A landscape with many valleys, sampled at points; each row gives a point and its height.
A ball rolls from a point to whichever of its 2 nearest points has the largest drop for the distance, and stops where none of them is lower. Distance is the straight distance between rows; heights are no part of it.
padir (h 22.9): [118 175  85 110 157 145  58  89  90 130 129 192 175 136 110  74 148  89
 136 110  95 130  84 139]
nol (h 60.9): [138  74 106 126 139 112 115 147 168 144 171 157 188 175 150  45 104 178
  91 133 165 161 121 146]
siv (h 56.6): [102 148  53 115 168 130 113 119  98 131 100 188 160 140 109  64 117 123
 122 125 123 140  66 160]
Tigin (h 62.2): [114 190 152 111 134 170  68 102 107 128  91 131 126 112 180 136 129 131
 133 105 105 126  91 136]
tid (h 14.1): [110 139 166 134 103 138 112 121  78 140  74  80 105 118 148 199 109  95
 165 110 110 139 144  93]
Feri (h 19.5): [130 166 137 104 129 142 106  87 114 138 148 151 141 149  86 114 166  74
 134 136  70 113 114 118]
Bofo (h 43.8): [ 97 153 165 130 102 123 142 136  86 124  84  55  92 128 141 151 115 105
 130 151 117 125 127 110]
zaso (h 72.3): [133 143 140 124 114 167  80  97 118 141 108 145 130 102 155 186 123 127
 164 105 139 136 136 103]
ralu (h 57.4): [121  90 176 138 150 110 186 149 163 158 110  98 131 182 138 138  95 159
 111 170 147 142 134 150]
rus (h 50.5): [107 114  78 123  85 126 154  88 123 131 104 145 131 116 131 161 121 142
 157 149 136 145  92 115]
Muvo (h 52.1): [135  99  64 141  85 127 105  57 144 139 129 185 141 108 120 155 151 115
 160  84 125 142 112 106]
fug (h 30.4): [146 122 153 133 154 142 148 164 174 126 155 138 111 119 141 114 121 180
 118 135 185 114 159 154]
pari (h 66.0): [133 145 151 136 142 154 117 132 113 106 110 133  95  85 145 198 115 128
 186  75 128 119 135 115]
Pil (h 44.9): [138 157 158 135 102 146 106 150 130 110 106  73 117  96 131 160 141 162
 106 185 196 120 157 111]
vepak (h 29.8): [145 131 135 132 125 139 138 103 140 133 173 140 101 124  93 141 159  89
 141 111  98 112 133 122]
Mita (h 41.0): [150 154 178 151 158 143 117 176 131 103 130  79  79  85 119 162 145 151
 135 138 176  82 183 114]
dekis (h 44.1): [155 118 159 170 139  98 144 207  99  85 108  63  66  85 118 182 127 107
 169 109 160  88 202 103]
luz (h 58.7): [106 117  57 121 186 112 115 140 112 146 105 191 178 164 113  37 103 143
 102 124 146 154  73 169]
vedov (h 28.2): [136 135 156 124 138 148 148 145 157 127 150 122 107 124 131 122 128 156
 112 153 163 119 144 144]
vovas (h 33.7): [127 145  80  93  97 131  76 101 108 123 155 165 196 145 120  62 137 131
 109 155 112 138  98 117]
lak (h 37.2): [101 104  81 120 128 122 185 128 156 138 109 159 132 134 128 114 105 166
 128 145 148 152  91 152]
Zerad (h 60.3): [124  57  57 128 135  90 118 143 147 147 152 163 197 167 132  32 103 177
  94 125 155 167  94 139]
dofe (h 24.7): [117 185 131 103 141 144  84  83  93 134 123 152 157 148 109 108 160  80
 130 139  69 115  98 131]
lifa (h 47.1): [ 79 133 113 124 175 124 182 138 110 136  77 144 130 154 127 110 102 125
 131 145  86 134  68 170]
ves (h 42.8): [153 149 184 152 158 131 125 182 118 101 143  61  69  98 106 157 139 109
 130 115 149  87 193 106]
Sisor (h 25.0): [142 145 151 111 130 131 127 103 135 143 166 136 121 147  78 111 166  82
 121 140  86 114 132 122]
gev (h 40.6): [107 143 161 147  98 109 148 161  92 125  89  31  83 126 124 147 115  98
 127 151 144 127 161 102]
voler (h 38.4): [124 106 130 143 107 120 172 130 137 130 134 108  91 112 113 159 140 122
 146 144 140 124 141 126]
Lupo (h 49.9): [108 142  89 104  96 150  96 133 118 100 123 149 153 112 175  90  98 182
 133 138 172 155  90 130]
rimo (h 23.2): [129 129 158 139  97 138 113 112 100 139 107 102 103 113 124 201 127  93
 169 113 121 133 150  91]
mimug (h 43.0): [133 158 177 151 131 139 118 177 122 108  97  53  89  94 124 165 141 149
 121 159 187 100 169 109]
mus (h 57.9): [121 149 168 127 165 131 140 181 104  72 106  97  77  74 161 187 103 133
 178  65 109 106 137 123]
zago (h 43.7): [110 151 137 102 140 128 101 129 121 126 124 140 183 180 152  68 120 160
  53 195 111 136 100 166]
gokor (h 34.7): [158 101 113 151  83 103 121  79 185 130 185 159 130  88 112 111 215 122
 114 108 137 122 172 118]
nit (h 50.4): [ 98 147 167 124 161 121 173 168 100 114 101  85  86 135 152 123 106 104
 134 117  79 122 107 151]
Pelu (h 63.0): [162  93 173 145 134 110 153 139 197 163 155 102 145 165 120 129 132 163
  79 172 176 134 171 142]
Pomul (h 27.7): [133  72  69 133 122  97 129 111 177 153 175 177 169 140 124  46 147 153
  93 111 144 152 126 136]
Pas (h 36.0): [161 116 179 139 183 137 161 159 167 134 184 121  95 137 103 127 133 117
 118 105 118 105 162 146]
Vib (h 29.3): [160 110 102 127  81 108 102  93 178 132 197 165 149 104 113  79 197 131
 112 111 137 133 159 114]
talu (h 49.6): [129 128 135 127 156 135 153 141  96  91 129 123  87 111 126 173 111  80
 176  63  76 127 111 125]
bepag (h 24.1): [141  82  80 117  87  80 148  90 171 152 163 150 192 152 114  88 151 158
  72 176 112 133 133 127]
mov (h 31.0): [136 130 148 143  93 133 130 117 119 131 126  94 100 106 113 185 145 106
 156 136 144 120 155 100]
vetu (h 34.4): [161 101 171 155 161 122 166 168 169 132 170 105  84 114 103 148 148 133
 123 121 154 101 185 137]
Dak (h 53.9): [110 156 170 123 159 130 163 176 102  92 107  85  77 100 155 150 104 119
 154  91  97 114 121 136]
diset (h 40.9): [161 104 120 157  87 115 116  78 169 131 170 151 110  88 102 153 202 106
 143  91 131 115 164 114]
norat (h 74.8): [118 151 124 103  97 166  64  84 106 142  92 149 162 117 170 165 111 139
 142 124 131 154 113 105]
Zag (h 15.0): [106 186 101 114 162 154  74  91  86 129 105 166 158 132 132 100 145  96
 134 117  84 126  73 147]
sakov (h 32.2): [153 101 156 150 172 132 172 174 183 126 157 135  96 109 130 137 128 173
 133 118 172 106 167 156]
golel (h 37.3): [152 102 156 169 149 115 167 183 148 112 141  96  72  87 110 169 150 139
 152 130 169  92 186 131]
Mag (h 50.9): [121 163 184 119 128 139 127 134 115 132 128  68  99 138 109 123 139 103
  96 159 112 117 140 118]
tiv (h 51.8): [102 132  63 102 100 137 114 119 110 112 112 159 169 127 155  86  95 170
 122 152 148 153  75 132]
rofif (h 58.0): [122 115  57 117  90 135  88  64 120 145 110 187 164 122 131 144 126 125
 154  98 127 153  95 100]
zot (h 40.1): [142 121 151 176 113  98 148 198 100 105 107  36  74 110 106 154 124  82
 140 125 167 105 208  98]
Zup (h 54.2): [ 98 147  64 108 135 140 110 118 105 117 101 177 157 131 140  72 106 148
 124 129 140 148  65 146]
Luni (h 60.4): [114 177 150 118 155 167  82 116 108 123  81 139 116  97 181 162 115 127
 158  70  96 127  91 131]
Meten (h 61.5): [152  85 128 129 121 122 120 149 183 141 179 145 166 154 151  72 121 187
  90 148 184 147 152 147]
pel (h 63.5): [162 106 188 131 146 114 130 122 185 165 153 113 173 205 124 108 119 152
  70 176 153 137 148 140]
fonez (h 35.9): [129 101  72 108 126  90 129 118 124 147 134 162 236 202 112  76 114 167
  64 195  96 127 107 150]
Vosum (h 33.4): [118  93  66 130 110 121 163 123 163 131 134 167 129 113 134 103 118 166
 131 125 168 147 103 145]
zut (h 59.5): [121  83  54 124 172  96 117 138 127 157 125 184 194 177 113  28 104 155
  98 123 150 160  83 156]
Keki (h 42.9): [146 101 108 141  87 138  87  65 144 154 129 172 136 110 120 189 157 109
 166  87 123 144 150  99]
todud (h 23.6): [144 115 126 124 100 129 137 123 167 139 171 131 131 121 119 111 149 151
 102 165 161 126 150 134]
noba (h 50.8): [ 87 121 124 128 198 113 179 141 127 153  79 149 154 184 127 104  99 134
 117 151  91 139  77 181]
fet (h 44.7): [150 149 184 136 148 132 127 162 104 103 151  69  74 106 112 160 134  86
 139  94 113  99 174 102]
toz (h 30.5): [142  92  81 105  99  78 145  98 149 156 149 148 219 182 102  91 139 160
  61 198  88 119 126 128]
fesiv (h 28.5): [123 150  78 104 126 141  76  92 108 132 149 187 174 140 113  70 146 105
 127 120 113 132  93 122]
Vid (h 43.6): [116 107 104 141 100 129 174 119 141 125 118 132  96 103 124 168 130 139
 165 130 144 132 116 129]
Zotat (h 56.1): [ 99 109 159 124 155 118 183 141 146 154  98 118 140 185 142 122  92 156
 104 176 126 141 104 160]
Sozi (h 40.4): [115 132 116 101 137 109 125 120 117 139 123 144 210 201 123  83 120 156
  56 209  94 123 103 157]
rapa (h 38.5): [148 133 148 136 166 152 152 153 149 110 168 135  83 102 118 141 129 126
 143  94 128 102 146 138]
dof (h 30.3): [125  94  63 123 125 122 140 118 160 140 155 178 142 129 125  68 128 152
 114 113 156 145 107 145]
sez (h 55.9): [ 99 130  89 118 113 136 143  85 103 136  98 152 129 133 122 155 121 112
 160 133 100 134  81 117]
Binug (h 23.1): [108 152 171 142 104 112 120 152  66 118  63  49  84 116 166 176  98  83
 157  98 113 131 154  96]
Gel (h 47.2): [143 150 149 118  92 138 109 137 143 113 137  87 135 119 123 133 136 159
  78 198 178 130 151 124]
givol (h 24.6): [153  90  99 122  94 101 113 110 182 144 199 163 168 134 117  56 172 143
  91 127 140 139 152 127]
Ponu (h 54.3): [120 158 132 124 171 151 123 127  89 103 102 133 104 110 141 158 115  84
 168  66  65 128  82 136]
zozub (h 31.1): [131 135 157 149 105 104 146 168  73 100  98  58  75 110 140 174 101  76
 169  91 126 121 177  98]
gam (h 42.0): [153 109 154 167 144 111 160 188 126  91 120  97  71  72 122 193 139 134
 182 115 165  88 179 119]
toze (h 21.3): [144 151 138 108 115 164  56  74 127 152 137 176 154 125 124 153 143  91
 154  89 103 138 135  98]
Dufi (h 47.5): [132 150 181 135 138 113 141 167  89 113 135  52  75 136 118 127 117  64
 118 109  93 110 166 110]
mozav (h 36.7): [122 142 159 156 109  96 153 192  82 103  91  34  71 115 137 147 100  83
 140 116 145 117 187 104]
Mobo (h 49.3): [131 161 175 108 113 143 117 125 137 131 137  89 120 140 111 119 142 131
  81 180 137 123 142 122]
Ber (h 47.3): [ 92 156 165 120 134 120 157 138  84 126  90  75  92 143 146 123 116  99
 122 146  83 122 104 136]
Lari (h 42.5): [ 85 133  92 111 143 132 166 121 120 134  94 153 135 148 128 114 107 140
 126 156 113 135  72 153]
gim (h 31.2): [151 133 120 118  83 144  65  68 136 150 149 169 158 118 119 150 157 107
 151 107 123 139 141  91]
tadu (h 61.7): [123 141 171 135 144 134 117 163  90  95  85 101  88  83 168 212  99 118
 192  56 106 125 144 110]
topip (h 45.9): [124 143 119  99  97 132  93 133 120 108 142 131 183 154 154  68 110 172
  63 192 131 141 108 141]
nakar (h 47.8): [125 134 104 101  79 139  89 138 120  96 150 130 169 125 164  81 102 184
  98 172 161 148 111 128]
luter (h 16.6): [138  95  92 122  87 105 146  98 167 146 164 142 154 132 118 107 151 149
  93 168 133 132 134 131]
nunor (h 62.3): [164  78 139 146 118 102 141 129 199 155 169 131 164 154 142 106 137 180
  83 159 180 144 167 148]
Zipo (h 49.7): [127 133 180 134 140 122 165 160 114 128 138  73  83 141 114 129 118  93
 119 134 106 117 155 126]
rapu (h 57.7): [113 164 117 119 162 166 101 106 100 118  83 162 122 105 150 156 109 104
 168  66  90 140  74 134]
kogup (h 59.8): [108 142  86 113 113 148 101  75 103 141 101 168 153 133 132 148 124 114
 154 122 108 138  85 108]
Gefi (h 54.1): [ 97 102 123 122 163 109 183 125 134 161  96 139 164 199 132 118  97 152
 103 180 111 139  91 158]
loruf (h 41.9): [143 122 111 136 154 149 153 133 152 107 159 162  87  98 112 147 125 123
 159  67 126 117 117 140]
Fote (h 45.2): [133 120 116 134 163 143 165 136 129 101 144 149  88 108 108 152 121  98
 164  74  91 124 103 140]
zad (h 69.2): [132 136 161 130 141 166  87 113 108 133 105 139 112 103 149 208 112 106
 176  66 103 135 143 107]
mip (h 35.6): [148 112 125 146  97 125 133  88 142 133 160 139 100 113  94 168 170  89
 159  96 103 118 143 107]

Where does a ball stop that starts at each point below?
norat: tid
Tigin: vetu
rofif: toze
pel: luter
noba: givol
zut: luter
zaso: tid
dekis: tid
Fote: vetu
sakov: luter
nakar: luter

Call two points neighbours if one is among the 2 nearest of the other. Go from one point of each pair to the other, from neighbour to neighbour, staying as low as possible. Name the highest point that can't be avoided.
luter, tid: dekis
toze, vetu: kogup
givol, Zag: diset
Feri, Zag: dofe
